A landscape with many peaks, sampled at points; each row gives a point and its height.
From any point a climber steps to the highest of the 2 points nearest to it. It stops when none of these is higher. Distance is the straight distance between rows; heights are no part of it.
<22>: -0.58 -0.45 +2.50 -2.09 +1.53 +2.57 +4.18 -2.38 -0.35 -0.46 +0.91 +1.11 -1.64 +0.41 -1.64 -1.37 -0.39 -1.17 -3.21 +1.69 +1.27 +1.30 +0.17 -1.73 -0.40  height 3.26
<476>: +0.24 +0.14 +0.83 -1.50 -2.33 +3.46 +2.66 -0.29 +1.95 +0.19 +4.73 +1.66 -0.57 +2.72 -2.34 +0.90 -2.64 +5.26 +0.12 -0.79 -1.37 -1.75 -0.64 -1.47 -0.79  height 6.88
<408>: -0.81 -1.53 -1.93 -0.67 -0.35 +0.94 +0.98 -0.22 +0.73 +1.36 -1.79 -0.89 -0.26 -1.07 -4.67 +3.58 +0.42 +1.84 -1.33 -0.40 -2.87 +0.83 +1.65 +0.38 -4.30  height 6.69
<749>: -2.26 +0.60 +2.78 -1.27 -2.03 +1.64 +1.46 -1.57 -1.68 +1.04 -0.31 -1.60 +1.23 -0.85 -0.56 +2.87 -0.74 +0.16 +1.07 -0.58 -1.73 +3.92 +1.23 -2.52 -0.36  height 6.31
<1069>: +0.01 -1.48 -1.84 +2.91 +0.30 -1.98 -1.73 +0.07 +0.54 +0.40 -0.28 +1.64 +1.11 -1.53 -0.72 +4.87 +2.86 -2.98 +0.98 +1.27 +2.74 -1.71 -1.42 -1.41 -0.54  height 5.40
<741>: -0.54 +2.09 +0.70 +2.62 +2.15 +0.52 -1.89 +0.07 -2.08 +1.00 -2.72 -2.49 -0.63 +1.57 +2.10 -2.49 -1.86 +2.91 -0.95 +2.22 -0.30 -0.65 +3.11 +1.57 +2.68  height 2.59
<13>: -0.53 -1.40 +0.67 -1.22 +3.30 -0.50 +3.42 -1.29 -1.51 -0.35 +0.36 -1.15 +2.73 -2.72 +0.95 -0.74 +0.25 -3.10 -1.48 -0.32 +0.57 +2.31 +0.26 +2.19 +0.82  height 3.44
<620>: -0.21 +1.81 -2.69 +0.88 +2.26 -0.03 -2.63 +0.18 +2.08 -1.26 +2.20 -1.16 -2.08 -0.81 -0.15 -1.37 -0.86 -1.66 -1.37 -1.52 -0.01 -0.88 -0.36 +3.69 +2.45  height 2.30
<262>: +1.42 +0.56 +2.84 -1.97 -1.07 -0.54 +1.56 -0.53 -0.06 +1.55 -1.44 +2.05 -0.92 -0.21 -1.36 +1.69 +0.09 -0.38 +1.41 -1.68 -1.24 -0.10 -1.51 -2.29 -2.68  height 5.29
<246>: -0.07 -2.59 +2.56 -0.29 -0.74 +0.09 +0.20 +0.83 +0.75 -1.03 +3.69 +0.55 +4.10 -1.62 +3.53 +2.53 -0.88 -1.30 +2.64 +0.83 +1.14 +1.65 -4.08 -1.96 -0.39  height 3.75
<424>: +1.93 -1.52 +2.37 +0.51 +0.96 -2.27 -0.12 -2.12 -1.47 +0.67 -1.46 -0.80 +0.45 -2.44 +2.47 +2.00 -0.39 +0.11 +0.88 -1.47 +1.01 +1.26 -1.69 +1.70 -0.09  height 1.47
<789>: -0.03 +0.45 -1.38 -2.82 +2.60 +0.30 +2.07 -1.16 -1.83 -3.37 -2.12 +0.58 -1.55 -2.05 +0.28 -2.81 +0.68 -4.13 -2.56 +1.33 +0.95 -1.11 +2.06 -0.67 -0.31  height 2.68
<282>: +1.81 -1.93 -1.27 -2.46 -3.62 -0.11 -0.61 -0.41 +0.32 -0.86 +0.90 -2.24 -1.90 -0.20 +0.38 +1.68 -1.68 -1.93 +0.18 -2.13 -0.29 +0.63 +0.53 +0.45 -4.52  height 4.43
<367>: -1.35 -0.64 -2.74 +0.60 +1.83 +0.49 +4.70 +0.15 -2.31 +0.63 -1.25 -0.73 +1.96 -0.14 -1.30 +1.20 +0.74 -2.19 -2.31 +2.36 +0.38 -2.34 +1.99 +1.46 +0.37  height 4.89
<139>: -0.27 +0.44 +3.33 +0.41 -3.05 -1.32 -4.20 +1.51 +0.35 +1.63 -1.14 +2.95 -1.23 +0.44 -0.36 +2.66 +0.74 +2.17 +3.04 -2.09 -2.27 -0.80 -3.23 -1.77 +1.24  height 5.35
<461>: +0.26 +1.82 -2.38 +1.19 -0.48 +0.78 +3.45 -2.50 +0.67 +0.12 +0.05 +0.57 -0.43 -1.42 +0.56 -1.08 +1.48 +0.29 -3.84 +3.09 +1.19 -0.26 -2.07 -3.78 +0.99  height 3.29
<848>: -1.85 -0.37 -0.28 -0.50 -3.88 -0.24 +0.66 -0.03 +0.63 +1.48 +1.41 +1.57 +1.87 +1.84 -3.05 +0.64 +1.32 +0.00 +1.40 -2.21 -0.84 +2.16 +0.58 -0.44 -1.93  height 6.56
<247>: +0.08 -1.29 -0.40 +0.93 -0.69 -2.36 -3.27 +0.64 +0.39 -0.54 +0.73 +0.32 -1.49 -3.29 +3.28 +2.11 +1.28 -4.54 -0.43 -1.06 -0.16 -0.97 -2.44 +2.02 +1.87  height 4.40
<281>: +2.46 +1.58 -2.74 -1.38 -1.04 -4.14 -0.02 -0.59 -1.13 +1.57 -0.28 +2.36 -1.43 +0.85 -1.91 -1.58 +0.96 -1.13 +0.90 -2.01 +0.30 -0.87 +1.37 +0.31 +1.66  height 7.25
<697>: -1.28 +2.53 -3.95 +0.56 -0.32 +2.38 +0.96 +0.32 +1.83 +0.28 +1.00 -1.21 +3.09 -0.39 -3.72 -1.68 +1.33 -1.60 -1.34 -0.47 +0.42 +0.89 +2.66 -1.21 -3.81  height 8.31
<535>: -0.85 -5.20 +1.41 +1.62 +2.88 +0.29 +0.93 -0.68 -0.41 -1.34 -0.13 +0.07 +0.30 +2.71 +0.76 -0.56 -2.26 +1.47 +0.22 +3.37 +1.48 +0.51 +0.06 +2.35 +0.40  height 3.22
<715>: -0.89 +1.16 +0.42 +0.28 -0.09 +1.65 +0.82 +0.81 -0.86 +1.06 -0.16 -1.61 +1.19 -1.23 +3.78 -3.59 -0.22 -0.68 -3.70 +1.68 -1.07 -0.81 -0.34 +1.28 +1.77  height 3.78
<604>: +0.80 +0.25 -0.40 -0.28 -1.67 -0.46 +1.32 +0.80 +0.95 +1.80 -1.63 +0.69 +0.52 -3.03 -0.01 +0.90 +1.86 -3.92 -1.11 +0.23 -0.93 -0.82 -1.06 -2.41 -3.59  height 4.48
<121>: -0.01 +0.51 -3.87 -2.18 +1.15 -0.85 -0.48 -0.23 +2.18 +0.78 +1.83 +0.09 +0.13 -0.82 -4.68 -0.92 -1.09 +1.27 -1.00 +0.05 -2.73 +2.71 -0.73 +2.15 +0.41  height 2.51
<165>: -0.34 -1.65 +1.51 +2.46 +1.21 +1.14 -0.66 +1.56 -0.33 +0.97 -0.88 -1.34 +0.25 +2.49 +0.70 -0.11 -0.09 +1.58 +0.21 +0.38 +1.55 -1.57 +2.89 +2.44 +1.23  height 2.87
<651>: +0.71 -1.58 +0.47 +0.42 +3.97 +0.04 -4.06 +2.15 +1.68 -0.95 -1.51 +1.48 -2.26 -1.04 -0.20 -2.42 +0.54 -4.13 -0.13 +1.94 +0.83 -0.05 +2.17 -0.44 -0.07  height 2.32
<279>: -1.56 -1.06 +0.92 -0.68 -1.66 +1.34 -0.64 +0.42 -1.08 +1.36 -1.40 -0.46 -1.59 +3.84 -0.23 +0.97 -4.48 -1.93 +0.71 +0.30 -2.54 +0.37 -1.15 +1.62 -0.82  height 6.19
<681>: -1.37 +1.05 +1.33 +4.00 +2.92 -0.99 -4.47 -0.72 +1.78 -0.57 +1.33 -0.79 +1.70 -2.73 +2.58 +0.27 +0.76 -0.39 +1.20 -0.01 -0.45 +2.15 -2.81 +1.17 +1.77  height 0.99
<950>: -0.66 +0.02 +1.99 +0.43 +4.14 -0.44 -0.19 -1.41 +1.35 -1.62 +0.79 +1.28 -1.74 -0.38 +0.34 -2.65 +0.10 -1.30 -0.84 -0.64 +0.17 +0.64 -1.17 +1.93 +1.85  height 2.58
<170>: +1.37 -2.67 -1.83 -2.16 +0.91 -0.68 +2.80 -0.20 +0.43 +0.74 +2.44 -0.59 +1.14 -0.76 -2.14 -0.85 -0.64 +1.62 -0.94 +1.08 -0.08 +1.65 +2.14 +1.19 +1.11  height 3.02
<648>: -1.48 +4.12 -2.19 -0.99 -0.21 +0.88 -1.47 +1.75 +1.19 -0.02 -0.78 +1.17 +0.39 +0.24 -3.36 -3.10 +1.51 -4.15 +0.59 -1.13 -0.45 +0.59 +2.39 -1.92 -2.41  height 7.73
<366>: -0.48 -0.97 -1.33 +0.41 +1.53 -1.56 +0.07 +0.11 -1.98 -1.92 +1.09 -1.10 +0.91 -3.00 +4.45 -0.30 +0.35 -3.95 -0.33 +0.08 -0.43 +1.43 -2.49 +1.68 +2.53  height 3.92
<358>: -0.30 -0.39 +0.86 +2.35 +0.09 -2.42 +1.57 -2.22 -0.81 +0.60 -0.29 +0.72 +3.19 -2.93 +1.51 +1.97 +2.53 +1.63 +0.63 +0.00 +0.72 +0.87 -3.79 -0.66 +2.08  height 2.15
<815>: -2.37 +0.67 -1.32 +3.11 +1.89 +1.36 -2.78 +0.27 +0.94 -0.59 -1.34 -3.18 +2.38 -0.40 +0.20 -0.15 +0.27 +2.84 -0.48 +2.45 +0.17 +2.05 +0.14 +0.22 +0.90  height 1.62
<719>: +0.26 +3.81 +0.67 -0.33 -4.14 -0.61 -2.04 +0.15 +1.75 +1.79 +1.09 +2.51 -2.81 +0.46 -1.50 +1.05 +1.83 +1.93 +1.13 -3.16 -1.71 -0.31 -0.84 -2.79 +0.73  height 6.62
<1000>: +1.57 +1.77 -1.14 -0.47 +2.37 -0.09 -0.60 -1.14 +1.11 +2.39 +0.23 -0.44 -1.49 -3.32 -1.14 +0.57 -1.61 -2.14 -2.41 +1.81 -0.49 +0.96 +1.44 -1.87 +1.91  height 3.77
<338>: +1.03 -1.13 -2.42 +2.26 +0.64 -1.41 -5.20 +1.94 +1.30 +0.82 -1.26 -1.53 -0.11 +1.14 -1.16 -0.21 -0.13 +2.62 +1.53 +1.81 +0.91 +1.55 +1.13 +0.50 +0.23  height 1.99
<725>: +0.45 -0.73 +0.48 +2.86 +0.80 -0.36 -0.31 -0.76 +1.96 +2.22 -2.14 +1.64 -1.54 +0.45 -0.94 +1.96 +0.93 -2.25 -1.51 +1.23 +1.61 -1.95 -1.45 -0.62 +0.38  height 5.75
<77>: -0.32 +2.10 -3.12 +0.03 -1.38 -0.33 +1.87 -0.78 -1.96 -1.04 -0.82 +0.64 -1.59 +2.80 -1.01 -0.56 +0.61 -0.74 +0.62 +1.83 +1.20 -1.95 +3.84 -4.10 -0.16  height 4.17
<252>: -1.77 -0.89 +0.70 +2.34 -3.19 +0.34 -3.14 +0.01 +0.56 -0.73 +0.83 -1.39 +0.05 +2.34 +2.41 -1.43 -0.18 -1.76 +0.92 -0.16 +2.43 +2.45 +1.01 +0.63 +1.13  height 1.27
<255>: -1.18 +2.73 +3.70 +1.78 +1.52 +1.00 +1.05 -2.96 -1.82 +0.86 -0.90 +0.30 +2.47 +2.35 +1.23 -0.69 -3.62 +3.36 +2.78 -0.69 +0.33 +1.42 -2.39 +0.48 +2.17  height 2.08
<211>: +0.49 -0.56 +3.82 -0.24 -1.77 +3.18 +3.67 +0.52 -0.37 +0.37 -1.19 +2.18 -0.45 +3.27 +0.10 -0.59 -2.19 +3.02 -1.58 +0.14 +0.02 -3.67 -2.54 -0.53 -1.39  height 2.31
<836>: +0.07 +0.53 -1.28 +0.64 +2.99 -0.71 -3.18 +0.56 -0.85 +1.39 -3.80 -1.22 -1.14 +0.97 -2.72 -1.26 -0.60 +3.45 -0.75 +1.06 -1.00 +0.57 +2.36 +3.07 +1.28  height 2.33
<383>: -0.92 -0.07 +1.73 -1.20 -0.36 +1.82 -0.67 -1.57 -1.15 +0.09 -1.94 -2.98 -1.50 +0.02 +1.13 +1.36 -2.76 +1.30 -0.51 +0.34 -1.32 +2.25 +0.34 +0.67 +0.22  height 5.28
<788>: -0.08 +0.07 -0.04 -1.87 +2.82 +1.96 +1.41 -3.66 +0.53 -2.93 -0.22 +0.07 -3.34 -1.33 -1.11 -3.38 +0.14 -1.76 -3.38 -0.01 +2.64 +1.66 +1.32 +0.14 +0.96  height 2.93
<203>: +1.81 -1.10 +0.35 +0.37 +1.40 -1.33 +1.03 -0.78 +0.93 +3.87 +1.98 +0.80 +0.34 -1.21 -0.12 -0.43 -0.87 -0.80 -0.70 +0.74 +0.64 +1.61 +1.04 +0.29 +3.58  height 3.46
<903>: +0.25 +0.33 -1.50 +0.98 +5.89 -1.11 -0.81 -0.18 +0.16 -2.96 -1.12 +1.96 -0.14 -2.64 +0.96 -3.18 +1.60 -4.63 -0.52 +2.23 +1.67 -1.15 +0.82 -0.83 +1.68  height 2.49
<999>: -0.72 +1.02 +6.20 -2.23 -0.03 +1.77 +1.96 +0.17 -0.78 +1.94 +0.85 +1.39 +0.43 +1.33 -0.43 -0.86 -1.40 +3.30 +0.69 -2.65 -1.00 +0.98 +0.54 +0.04 +1.77  height 3.49
<782>: -0.27 -2.38 +2.32 +0.14 +0.23 +0.98 +0.43 +1.95 +2.76 -1.10 +3.38 +1.47 +3.00 +0.48 +1.31 +0.43 -0.51 +3.14 +1.48 +2.52 -0.05 +0.19 -2.59 -2.07 +1.35  height 4.63
<796>: -0.20 -0.40 +3.33 +1.52 +1.69 -0.40 -3.63 +2.97 +0.65 -0.09 +2.98 +1.09 +1.95 +1.34 +2.76 -1.39 +0.97 -0.52 +3.77 -0.70 +1.46 -0.53 +0.66 +1.21 +2.09  height 2.75
<209>: +0.17 +0.01 -2.48 -1.49 -1.43 +2.36 +0.81 +1.08 +0.81 -3.32 +0.25 -1.44 -1.41 -0.19 -0.02 -1.55 +0.76 +1.53 -2.48 +2.26 +0.37 -0.94 +2.49 -2.54 -2.38  height 1.76
<856>: -2.14 -1.38 -3.17 +1.87 -1.22 -0.10 +2.47 -1.55 -2.75 -0.52 -2.44 -1.94 +1.58 +2.66 +0.24 +0.41 +0.36 +0.18 -1.46 +1.29 +1.59 -0.75 +0.39 +2.77 +0.93  height 5.18
<9>: +0.30 -2.08 -1.66 -1.33 -3.86 +0.19 +2.01 +0.89 +1.24 -1.82 +1.51 +0.08 -1.33 -1.59 +0.57 +0.97 +2.74 +1.72 -2.35 +0.68 -0.30 -1.16 -0.81 -1.99 -0.47  height 2.22
<51>: +0.77 -3.75 +2.00 +0.67 +3.63 +0.73 +1.07 +1.50 +1.09 -2.26 +2.43 -0.83 +0.97 +0.12 +2.82 +0.18 -1.98 +2.24 +0.43 +2.11 +0.17 -1.71 -2.65 +1.73 +0.30  height 3.76
<541>: +1.15 -0.40 +2.11 +1.20 +3.78 -0.85 -1.93 +3.38 -0.81 -0.21 +0.34 -0.58 +0.58 +0.63 +3.60 -2.37 -0.32 -0.44 +1.75 +1.79 +0.40 -2.70 +2.59 +1.28 +1.73  height 2.60
<309>: -1.32 +3.41 -1.39 +0.34 -1.72 -0.95 +0.08 -0.29 -1.70 +0.27 +0.15 -1.48 +2.20 -1.08 +2.36 -0.67 +0.87 -0.09 +0.93 +0.00 -0.59 +1.42 +0.02 -1.76 +2.69  height 0.28
<399>: +1.57 +0.20 +0.33 -1.15 +2.84 +0.00 -3.46 +3.99 +2.18 -0.74 +0.28 +1.13 +0.83 -1.52 -1.29 -1.14 +2.27 -1.28 +1.32 -0.99 +0.40 -0.33 +1.71 -0.21 -2.26  height 2.07
<356>: +1.55 -0.35 -2.12 -0.39 -0.86 -0.86 +5.09 -1.54 -2.58 +1.00 -0.44 +0.01 -1.08 -0.89 -0.01 +1.97 +0.52 -1.61 -1.73 +1.56 +0.55 -2.12 +2.86 -2.37 +0.55  height 4.55
<82>: +2.11 -0.68 +0.81 -3.09 -3.09 -2.61 -2.36 +0.05 -1.07 -1.99 +0.57 +0.55 -1.43 -0.58 +1.68 +0.12 +1.30 -2.61 +2.72 -2.85 +1.75 +0.96 +0.87 -0.89 -2.06  height 3.56
<55>: -1.79 +0.40 -3.61 +2.17 -1.24 +1.48 +0.74 +0.70 +1.49 +0.90 -0.55 -0.04 +1.46 -0.18 -4.76 +1.72 +2.89 +1.27 -0.58 -0.34 -0.86 -1.00 +3.63 -1.60 -5.24  height 7.64
<590>: -1.63 +1.62 -0.55 -0.18 +1.30 +3.00 +3.03 -1.07 -1.08 +0.00 +0.75 +0.03 -0.48 -0.71 +0.29 -2.81 +0.96 -0.08 -5.27 +3.82 +0.78 -0.94 +1.01 -1.10 +2.72  height 3.54
<328>: +1.18 -1.35 +2.98 -0.18 +0.61 -0.29 +0.53 -0.38 -1.28 -0.62 -2.68 +1.74 -1.16 +2.97 +1.06 -2.54 -1.44 +1.66 +0.31 -0.63 +1.16 -1.36 -1.84 +2.00 -0.87  height 2.80
<753>: +1.60 +1.16 +0.16 -2.44 +0.98 -0.16 -0.32 +2.32 -1.39 +1.16 -2.78 -0.28 +0.05 -1.35 -0.79 -3.36 +0.91 -2.86 -1.20 -1.94 +0.34 -0.30 +4.76 +1.14 -0.90  height 1.63
<364>: +0.11 -0.70 -1.02 +0.15 -1.07 -1.56 -2.85 +0.96 +1.20 +0.51 +0.77 +0.73 -1.22 -2.06 -1.33 +4.24 +2.68 -2.18 +1.33 -1.95 -0.59 -1.29 -0.45 +0.82 -0.37  height 4.93
<915>: +1.47 -0.56 +3.23 +2.42 +1.58 +1.38 -1.10 -1.84 +2.60 +2.58 -2.38 +0.54 -2.21 +1.20 -3.04 +1.43 +0.28 +1.64 -0.92 -1.76 +2.73 +0.50 +0.00 +0.64 -1.24  height 6.44
<619>: -1.12 +1.47 +4.72 -0.06 -1.10 +2.82 +1.44 -2.52 -1.00 -0.64 +1.39 +0.05 +0.73 +2.55 +0.99 +1.40 -2.98 +2.05 +3.14 -3.55 +1.15 +1.12 -0.31 +0.00 +1.49  height 2.73
<833>: +1.25 +1.64 -2.28 -1.22 -4.53 -2.06 -1.15 +2.69 -0.98 +2.70 -0.61 +0.99 +0.40 -0.01 -0.26 +0.72 +0.17 +0.47 +2.00 -1.03 -4.25 -1.85 +1.58 -2.00 -4.36  height 6.85
<588>: +3.22 +1.36 +0.01 -0.94 -0.60 -3.52 -1.52 -0.49 +0.60 -0.37 +1.60 +2.67 -2.44 +1.12 +0.71 -1.13 -0.63 -0.64 +2.38 -2.49 +1.33 -1.40 -2.68 +0.45 +1.30  height 6.48
<870>: +0.37 +4.24 -1.65 +0.15 -1.54 -0.36 -3.26 +1.84 +1.32 +0.24 +0.01 +0.14 -1.16 +0.56 -2.92 +2.25 +2.14 +3.13 +2.54 -2.43 -2.09 -2.39 +1.04 -1.30 -1.33  height 7.83
<389>: -1.29 -0.24 -0.70 +0.74 -2.52 +2.83 +0.75 +0.14 +1.29 -2.38 +2.24 -1.26 -1.65 +1.53 +1.63 -1.75 +1.19 -1.58 -1.87 +0.73 +2.98 -0.39 +1.87 -0.24 +0.40  height 1.50
<233>: +0.70 +1.85 -2.14 +0.27 +0.88 -1.03 +0.58 -0.39 -2.80 -0.06 -0.16 -2.90 +3.24 +0.20 +2.44 +0.71 -3.10 -0.81 +2.03 +1.97 -0.41 +1.93 -1.71 -0.52 -0.10  height 0.56
<377>: +0.94 +0.04 -1.51 -1.93 -1.16 -0.55 +1.75 -1.17 -1.97 -1.58 -3.53 -0.21 -1.97 +2.52 -0.26 -4.45 -0.48 +0.10 -2.05 -0.42 +0.95 -1.04 -0.75 +2.35 -2.18  height 3.23
<312>: -1.02 -0.66 -0.35 +1.66 -3.42 +1.86 +2.80 +0.10 +1.34 +1.97 +2.31 +0.79 +1.53 +1.26 -1.36 +2.18 -0.34 +4.35 -1.19 +1.21 -0.46 -2.01 -1.84 -1.09 +1.41  height 5.56
<101>: +2.35 +1.31 -3.94 -0.38 +1.39 -0.70 +2.57 -3.22 -2.53 +0.04 -0.98 -2.03 -0.42 -2.53 -0.47 +0.34 -1.79 -2.41 -2.54 +1.52 +1.20 +1.43 +1.87 -1.35 +1.00  height 4.13
<728>: -0.05 +0.96 -1.52 -1.45 -4.08 +0.16 +1.13 -0.05 -1.67 +0.86 +0.02 -1.78 -1.59 +0.23 +0.23 +4.20 -2.08 -0.15 +1.46 -1.60 -3.83 -0.94 +1.35 -1.76 -3.96  height 5.57
<235>: +0.92 -1.86 -2.03 +1.81 +0.67 +0.39 -0.99 -2.08 +1.54 +0.30 -1.90 -1.58 -1.66 -0.70 -4.01 +2.49 +0.84 +1.90 -1.75 -0.29 +1.88 +0.43 +1.53 +0.76 -2.00  height 5.68
<268>: -1.38 -0.65 +1.73 +0.35 -2.56 -0.30 -3.02 +0.18 -0.88 +1.37 -3.01 +1.65 -2.56 +3.16 -0.88 +1.94 -2.08 +1.98 +1.44 -1.29 -2.76 -0.02 -2.08 +1.48 +2.44  height 5.38
<988>: -0.47 -0.12 -0.57 +0.22 -0.46 -0.70 +1.83 -1.66 -0.36 -2.30 -0.34 +0.89 -1.84 -0.96 +1.64 +1.34 +2.03 +0.57 -0.75 +0.91 +0.42 -1.22 -2.33 -1.48 +2.68  height 2.82
<804>: -1.13 -2.33 +2.74 +2.60 -0.97 -1.17 -2.25 +0.50 -0.12 +0.56 -0.35 +1.35 -0.46 -0.08 +4.80 -0.34 -0.63 -2.53 +0.35 -1.68 -0.35 -1.38 -3.95 +3.90 +1.87  height 3.94
<128>: -1.57 +0.77 +0.31 -1.09 -0.46 +1.75 +0.94 +0.53 +1.47 +2.09 +1.64 -0.68 +2.20 -1.36 -2.44 +0.44 +0.72 -1.83 -0.53 +0.12 -1.11 +3.05 +2.26 -2.29 -1.85  height 7.55
<343>: -1.61 -0.35 +2.12 +4.52 +0.09 +1.30 -2.46 -0.11 +0.28 -1.93 -1.52 -3.02 +1.67 -0.90 +4.29 -0.72 +2.38 +2.38 -0.54 +1.29 +2.21 +0.94 +0.92 +0.33 +0.58  height 1.26
<585>: +0.19 -0.74 +1.37 -2.44 -0.53 +1.75 +0.85 +2.00 +0.82 -1.48 +3.18 +0.97 +0.49 +2.81 -0.80 -1.70 -0.49 +4.40 +0.14 +1.35 -0.37 -0.48 +0.81 -1.35 +0.40  height 5.61
<556>: +3.40 +2.07 -1.18 -1.92 +0.41 -1.83 -1.74 -0.42 +2.20 -0.12 +2.02 +1.50 -3.73 -0.19 -1.85 +1.67 -1.25 -2.74 +2.01 -2.20 -0.60 -1.06 -1.57 -1.57 -2.23  height 5.64
<159>: -2.23 +0.35 -1.15 +0.21 +1.53 -1.74 -2.19 +0.41 +0.74 -0.71 +2.16 -0.41 +2.07 -1.83 -0.68 +3.16 +0.05 -0.37 +2.54 +0.23 -1.89 +2.48 -3.01 -0.14 +1.92  height 1.41
<496>: -0.39 -0.89 -3.49 +0.52 -3.06 -1.61 +1.59 -1.45 -1.06 -0.06 -0.04 -0.36 +1.57 +2.08 -1.31 +2.14 -0.45 -0.77 +1.51 -1.63 +1.13 +0.88 -0.42 +1.58 -1.56  height 5.73
<695>: -0.80 +0.90 +2.74 -4.30 -1.45 +2.65 +2.97 -0.85 -2.45 -0.85 +1.64 -0.52 -0.73 +1.68 +0.10 -2.04 -2.49 +5.52 -1.05 -0.14 -1.86 +0.88 -0.38 +0.24 +0.79  height 4.46
<92>: +0.86 -0.60 +0.64 -1.76 +2.23 +0.13 -0.10 +4.85 -0.11 +1.18 -0.77 +0.33 +0.98 -0.33 -0.99 -0.51 +1.73 -1.64 -0.22 -2.40 -1.34 -2.63 +2.10 +3.56 -1.43  height 1.82
<288>: +0.54 -0.56 -0.06 -2.20 -2.29 -1.45 +0.09 +0.31 -2.53 -1.55 -0.69 +1.70 -1.64 +2.63 -0.18 +0.13 +0.68 -1.75 +3.36 +0.41 +0.60 +0.16 +2.23 -3.57 -1.37  height 3.79
<548>: +1.57 +0.07 -0.86 -1.95 -0.08 +0.05 +1.64 +1.93 +1.86 -0.61 -0.90 +0.29 +1.14 +0.63 -0.55 -3.30 +0.06 +0.82 -1.08 -0.43 -0.20 -1.76 -2.70 +1.53 -3.89  height 3.66
<867>: -2.85 +1.11 +1.13 +2.23 +4.41 +2.12 -0.62 -3.85 +1.52 -3.24 +0.19 -0.95 -2.51 +0.46 -0.85 +0.08 +0.36 +0.44 -1.51 -1.48 +1.29 +0.19 -1.70 +3.21 +2.07  height 2.29
<744>: +0.50 +0.57 +1.21 -2.83 -0.11 +0.45 +4.01 +1.69 -0.14 +0.10 -0.57 +1.36 +2.32 +0.11 -1.92 -0.75 +1.41 +2.51 +0.90 -1.98 -1.86 -1.54 -0.98 -0.70 -4.31  height 4.28
<502>: -1.75 -2.27 +4.87 +3.46 -1.89 +2.49 -2.38 -0.20 +1.75 -0.26 +1.57 -1.05 +1.02 +0.34 +3.93 +0.20 -0.52 +0.62 +0.00 -0.62 +1.56 +1.42 -0.58 +0.05 +1.64  height 0.95
<638>: +0.41 -2.39 +2.64 +0.21 -1.63 -2.10 -1.49 +2.61 -0.41 +0.52 +1.93 +2.43 +1.94 -0.79 +2.96 +1.64 +0.13 +0.86 +2.48 -1.20 -0.73 -2.92 -3.16 +1.48 +2.62  height 3.32
<798>: +4.32 +0.18 -2.42 -2.23 -2.21 -3.47 +0.33 +1.18 -1.42 +1.37 +1.14 +0.10 -0.88 -0.44 -0.35 +0.65 +0.34 +1.92 +1.51 -1.01 -0.83 -1.66 +2.32 -1.38 -0.90  height 8.33
<240>: -2.08 +0.61 -1.42 -1.81 +0.54 -1.10 -1.80 -0.30 +0.57 -0.60 +1.01 -0.10 +1.37 +0.82 -2.58 -0.32 -1.17 +3.28 +2.98 +0.68 -2.99 +3.78 -2.35 +0.23 +0.88  height 1.94
<855>: +0.08 +0.14 -2.14 -0.06 -0.09 -0.51 -1.20 +2.89 -0.07 +0.42 -2.58 -0.82 +0.54 -1.83 +2.40 -1.74 +0.73 -3.28 -1.68 +2.91 -0.94 -1.71 -0.63 -0.44 -1.10  height 4.09
<409>: +1.55 +0.30 -1.19 +1.29 +2.49 -1.96 +0.61 -2.80 -2.45 -1.16 -2.41 -3.84 +1.68 -0.67 +1.88 +0.02 -1.33 +0.04 +0.80 -0.66 +1.84 +2.11 -0.40 +2.73 -1.08  height 0.94

For each start below, name the point where the climber stops.
<121> => <697>
<252> => <262>
<92> => <262>
<424> => <262>
<288> => <697>

Call two points neighbours if one is among the 2 nearest of the other. Go from one point of each pair to the other, from neighbour to neighbour, staying as high as possible. Name the lowest point that can't be avoided.
<697> and <915> => <235>
<279> and <697> => <383>
<279> and <870> => <139>
